Each row is a point on a tangle of strands that fork, close into loops and nearly touch. The rows are in no order.
Points whose rows are less than 88.6 apart are linked; no others are. Some points are linked to none.
Q_875: [ 19  -5   4 -63  11  33  12 -22  -9 -10 -23  24  20  -4  11 -16  23  11
 -10   9]
Q_982: [ -1   4 -52  70  42  22  46  34   0   8   0 -35 -37  18   1  31  13  24
  -9 -17]
Q_418: [-42   5  28  -5 -33   2 -40  -9  -3 -31  -8  35  39  24  39 -14 -20  -3
  11  -9]
Q_298: [ 23  10   9 -79  17  20   6 -49  -1   6 -15  41  -2 -14 -16 -35  -5  14
  30  26]
Q_8: [  2   9  31 -73 -32   6 -55 -22  30  -4  12  42  37   1  -7 -27 -19 -18
  29 -17]
Q_605: [ 36 -28  75  10  31 -21  24   3  -3  35 -14 -27 -15 -20  -8  29 -45 -38
 -20 -15]
Q_248: [-11  24 -49   7  21   4  24 -23 -57 -54  -7 -39  64   1  23  44  10   1
 -12 -11]
Q_993: [-33   4  -4  -7 -12  53  25   5   9  12  27  16  -2  -5  45  -9 -41  17
  38  -6]
Q_619: [-53 -15   8  37   6  24  -2  18   6   1  -1  16   7  40  33  19  11  28
 -22 -57]
Q_999: [ 15 -23   0   4  24  27  96  -1 -13   6 -31   6 -15   2   1  -3  30 -18
 -43  -9]
Q_987: [ 30  12 -14 -22  11   7  26   1 -12   7   4 -31  14 -23 -10  13  18   4
  -9  20]
Q_434: [-55   3  13  26 -11   7 -36   0  -3 -19 -29  31  23  24  22   1  17  32
 -15 -25]
Q_524: [ 39   3   8 -44  14 -35 -33 -35  20  16   3  16 -28  -5 -60 -29   7  14
  -2  34]
Q_58: [-12  24 -63   3  -2  51  42   6 -10 -26  36  -9  21  42   0 -27   7  15
  11  32]
Q_438: [-28  26 -28  17 -38   5 -38  10 -24 -56  32  -6  58  31  49  -6 -23 -35
  43 -10]
Q_565: [ 10 -25  12 -11  37  22  69   1  23  65   1  10 -39 -22  -6  48  13  18
 -58 -43]
Q_349: [ -6 -12  65 -18   3 -27 -37 -46  13  -3 -16  48 -21  11 -42 -43 -28  11
  -5   0]
Q_34: [-26 -16  51   8  16 -31 -40 -16  37  23 -12  57 -37  10 -40 -27  -1  33
 -28 -19]
Q_596: [-18   4   8   7 -14 -21  -5   4   2   7   9 -39  15 -40 -20  46 -31   7
  -5   6]
Q_101: [ 24 -16 -14   9  21  28   3  11  -8  -3 -38  12 -12  21  35  -1  66  20
 -19 -27]
Q_562: [ 18   5  -4 -47 -26 -46 -49 -21  45  10  38  16 -26 -24 -45 -32 -28 -14
  45   9]
Q_752: [  8  11  26 -13 -26 -38 -69 -16  -5 -31 -10  37   1   8  12 -58 -19 -37
  50  30]
Q_69: [  2   4  41  24 -30 -28 -50  11   2 -20   0   1  -4  10  20 -44 -35 -44
  52  23]
Q_710: [ 13   6  16 -13   0 -16 -49 -13   1 -17 -21  28 -17  16 -15 -57   4  -6
  28  38]
Q_815: [ 17 -35  40  36  22 -10  51  21  -7  22 -17 -40  -9 -13 -13  38 -21 -33
 -42  -8]
Q_320: [-14 -24  32  10  14  12  81   6  15  52  14   3  -6 -19  -6  42 -11 -11
 -64 -36]
Q_456: [-43   8 -52  20 -58 -32 -65 -14   7 -43   2  41   8   9  35 -40  -6  -4
  29   1]
Q_862: [  1 -13  25  31  25 -33 -15 -13   3  16 -29   6 -28 -23 -39   0   7  21
 -19   7]
Q_572: [-37  25  -9  34 -17   8 -25  17 -19 -46  17 -26  58  45  19  20 -20 -18
   7  -4]
Q_561: [-13  38 -79   3 -23  18   1  -1 -13 -29  30  -7  12  13   2 -30  16  10
  41  57]
Q_118: [ -8  24 -65   9   9  13 -12   1 -16 -18 -20   0  -4 -16  40  12  31  54
  32  -6]
Q_491: [ 27  -3  12 -55 -14 -52 -70 -30  41   5  16  34  -8  -3 -71 -30   0   4
   8   3]
Q_782: [-18   3 -32  18 -64 -56 -78  20  26 -33  22  21   0 -16  39 -34 -11 -25
  46 -14]
Q_52: [-31  29 -79  23 -50 -30 -14  -3  -6 -30  48 -12  -2  -2 -14 -20 -15  -2
  33  52]
Q_678: [ 43   3  35 -60  46  11  41 -34 -10  15 -21  23 -17 -31 -12 -25 -31  -4
  35  24]
Q_512: [-28  -4  -1  11  21  35  22   9  12  32   4  27 -39 -15  21   4 -14  34
  26  -9]
Q_258: [  3  19  -8 -38 -26  22   1 -17 -15 -21  20  -1  45   7 -12 -21   0  -9
   0  47]
Q_870: [-37  20 -41   8 -32  -5  -1  -2 -12 -24  43 -23  22 -20 -11   7 -37   2
  28  27]
Q_260: [-29  22 -75  32   7  35   2   9  -9 -24  11  -2   3  27  39   7   8  38
  29  -5]
Q_942: [ -1   9 -19 -40 -27  25  -8   9  40  28  52  28 -16  -4   4 -26  -4  19
  18  10]
Q_121: [-19  -9  24  40  32   1  59  10 -12  38  -8 -22 -33 -38  14  47 -56   0
   2 -10]
Q_879: [ 43   5  13 -58 -17 -23 -19 -12  27  10  43  -4 -15   5 -46 -40 -33 -28
  42  35]
Q_701: [-16   5  30  16 -28 -33 -30  -7  -5 -23  10 -23  35  14 -40  -3 -14 -22
 -27  32]
Q_359: [ 12 -11  -8  51  30 -46   4  14  -9  17 -34 -30 -51 -16 -38   9  30  13
 -28  31]
Q_451: [-10  -5 -25  32  15  12   8  17   3  20  -2 -26   8  -9   5  65  20  28
 -31 -55]
Q_68: [-20  11 -16 -31  -4  15  34 -25 -27  -8  17 -18  31 -10 -34   3   1  18
 -21  29]
Q_569: [ 44  -4  15 -31  10 -19 -47 -14 -11  -9 -38  33 -10  11  -8 -37  45  14
   1  22]
Q_968: [ 10   2 -12  -4  26  29  19   1 -38 -18 -55  -7  22 -11  58  32  31  16
  17 -28]
Q_445: [-18  15  12 -55 -49   3 -58 -16  -1 -24  -1  42  59   2  28 -13  -4 -17
  22  -4]
Q_393: [ 54   1  27 -67  -7  13 -22   8  25  16  35   6  -1  19 -33 -35   1 -19
   9  21]
Q_695: [-10   6 -58  34  19   7  17  23   4  19  11 -38 -24  -7   8  41  31  42
  -2 -25]
Q_533: [ 39  -9  70  -4  -2 -24 -40  12  13   7  -1  -5 -18  22  -6 -35 -24 -43
  33  20]
Q_270: [-37 -14   3  30  19  11  56  11 -15  28  12 -20   8 -23  -9  59 -41  -1
 -41 -26]
Q_886: [-26  23 -16 -18 -22   7  14   0 -12  -8  31 -41  45 -38   5  52 -37   1
  17  -1]
Q_493: [ 30 -12  10  11  25  -8   6  15  29  64  20  -5 -51   2 -10   7  16  23
 -14  -2]
Q_546: [ 52 -19  57 -29   7  12 -11  16  34  44  44  -8 -19  48 -24 -24   5 -27
 -11   9]
Q_938: [ -3  25   4 -24 -37 -19 -27 -15 -28 -38  25 -18  70  21 -16  -9  -2 -27
  -6  40]
Q_859: [  8 -10  -6 -12  42  34  80 -17 -10  16 -31  30 -29 -20   8   0   8  20
 -13   1]
Q_981: [-41   6  -2  36 -37 -20 -31  18  -2 -15  40 -22  46  29 -27   7 -14  -6
 -12  10]
Q_884: [  3  -9   4   0  10  -6 -21  -4 -20 -18 -47 -15  28 -24  25  38  28  11
 -11 -36]
Q_128: [ -2   3  -7 -43   6  38  10 -18 -26 -27 -41  26  32   0  66  -9  32  12
  22  -8]
Q_38: [  0  17 -45   3  27   7  30 -14 -37 -24 -41  -9   6 -30  34  25  27  30
   5   4]
Q_222: [  3 -10  12  -6  30  23  50  12  22  79  33  -8 -40 -19  -1  31  -6  20
 -15 -11]
Q_420: [-53  16 -40  19 -36 -22 -56  -4   9 -28  -3  24  10  11  20  -3  12  32
  -2 -11]
Q_204: [-27   7  -6  -5 -45 -36 -49  -3  21 -10  27  18  -9 -28  23 -15 -34 -11
  49  -7]
Q_575: [-60   5  14  41 -46  -7 -43  10   9 -25  30   3  23  48  -6 -34 -18 -11
  -3  14]
Q_175: [ 24 -22  16  52  21 -27  67  24 -13   5 -26 -51 -38  -3 -34  32   1 -56
 -68  11]
Q_986: [ 24   3 -15  -8  -2  -9 -11   7  39  59  48 -13 -46  -8 -45  -2  -1  10
   5  31]
Q_108: [ -2 -23  14  10  34  58  52   4  -6  24 -15  25 -29  -1  34 -10  16  31
   0 -23]
Q_818: [ 22  22 -17 -23 -24   0 -19   6  -2 -13   5  -9   6 -31  22  -1  -7  -2
  49  17]
Q_733: [  6  23 -17   1 -23   2 -47   6 -27 -30   3 -12  37  -2  47   2 -10 -19
  53   8]
Q_614: [ 49 -17   0 -22  25   1   1  -5 -12 -13 -67  16 -12  14   4 -24  70   7
 -19  -2]
Q_913: [ 52 -23  58   0  -2  -3 -20  24  12  17  14 -28   1  29 -10  -6   2 -40
 -16  14]
Q_597: [-32 -24  11  37  20  18  31  15   3   6 -14  -8  27  20   5  48   3  17
 -57 -66]
Q_940: [  9 -19   1  21  20  16 105   1 -12 -13 -33  -5 -21  11 -30  -4  24 -66
 -74 -20]
Q_257: [ 21 -23 -27  -1  28  17  32  14  -6   0 -40   2   5 -16  19  25  71   6
 -46 -55]
Q_691: [ 32 -16  38 -17  35  10  28  -6  -2  25 -16  -4 -17 -25 -15   3 -26 -17
   1   9]
Q_348: [  0  -2  59 -32 -24 -10 -45 -14  29  -2  20  50   6  17 -19 -45 -29  -7
   2  -5]
Q_112: [ 21   6   8  -1   1   2 -12   8 -14  -4 -10 -21  10  10  14 -10  16  -1
   7  13]
Q_325: [ 22 -21 -19  47  18  -3  91  20  -1  -2 -26 -29 -35   0 -25  37  31 -57
 -81 -39]
Q_495: [  0 -14 -24  85  44 -26  32  25  -6  28 -30 -34 -49  -8 -11  37  17  19
 -24  -7]
Q_129: [-22  17 -33  15  -5  46  14  11 -10 -19   7  -7   8  10  54   0 -19   6
  63 -11]
Q_920: [ 13 -34  23  31  16   7  40  29 -11   9 -22 -24   1   9   8  42  16 -28
 -57 -50]
Q_135: [ -3   1   7  10 -16 -24 -39   5  -2  -9 -22 -20  -5 -37   6  41  -6  10
   7 -18]
Q_3: [ 19  -2  12  -4   4 -31 -15  -1  19  27  22 -11 -30  11 -65 -32  10   8
 -14  41]

A tip is a point with one link. Name the tips that can be reached along the links from each point below, in the order of the rows.
Q_981: Q_575
Q_298: Q_58, Q_34, Q_862, Q_204
Q_270: Q_121, Q_257

A fork is a point with three links, a tip a point with one. Leave the first point through the second and follow the links. Name the first fork or tip that comes.
Q_938 / Q_258: Q_981
Q_325 / Q_940: Q_968
Q_493 / Q_986: Q_257
Q_101 / Q_614: Q_121

A piece is all that can be reached along the links. How many separate loops has the piece of each point below (a circle has one, a figure eight two, a Y none), and how many tips (points with one link)?
Q_298: loops 1, tips 4
Q_913: loops 0, tips 2
Q_112: loops 1, tips 1
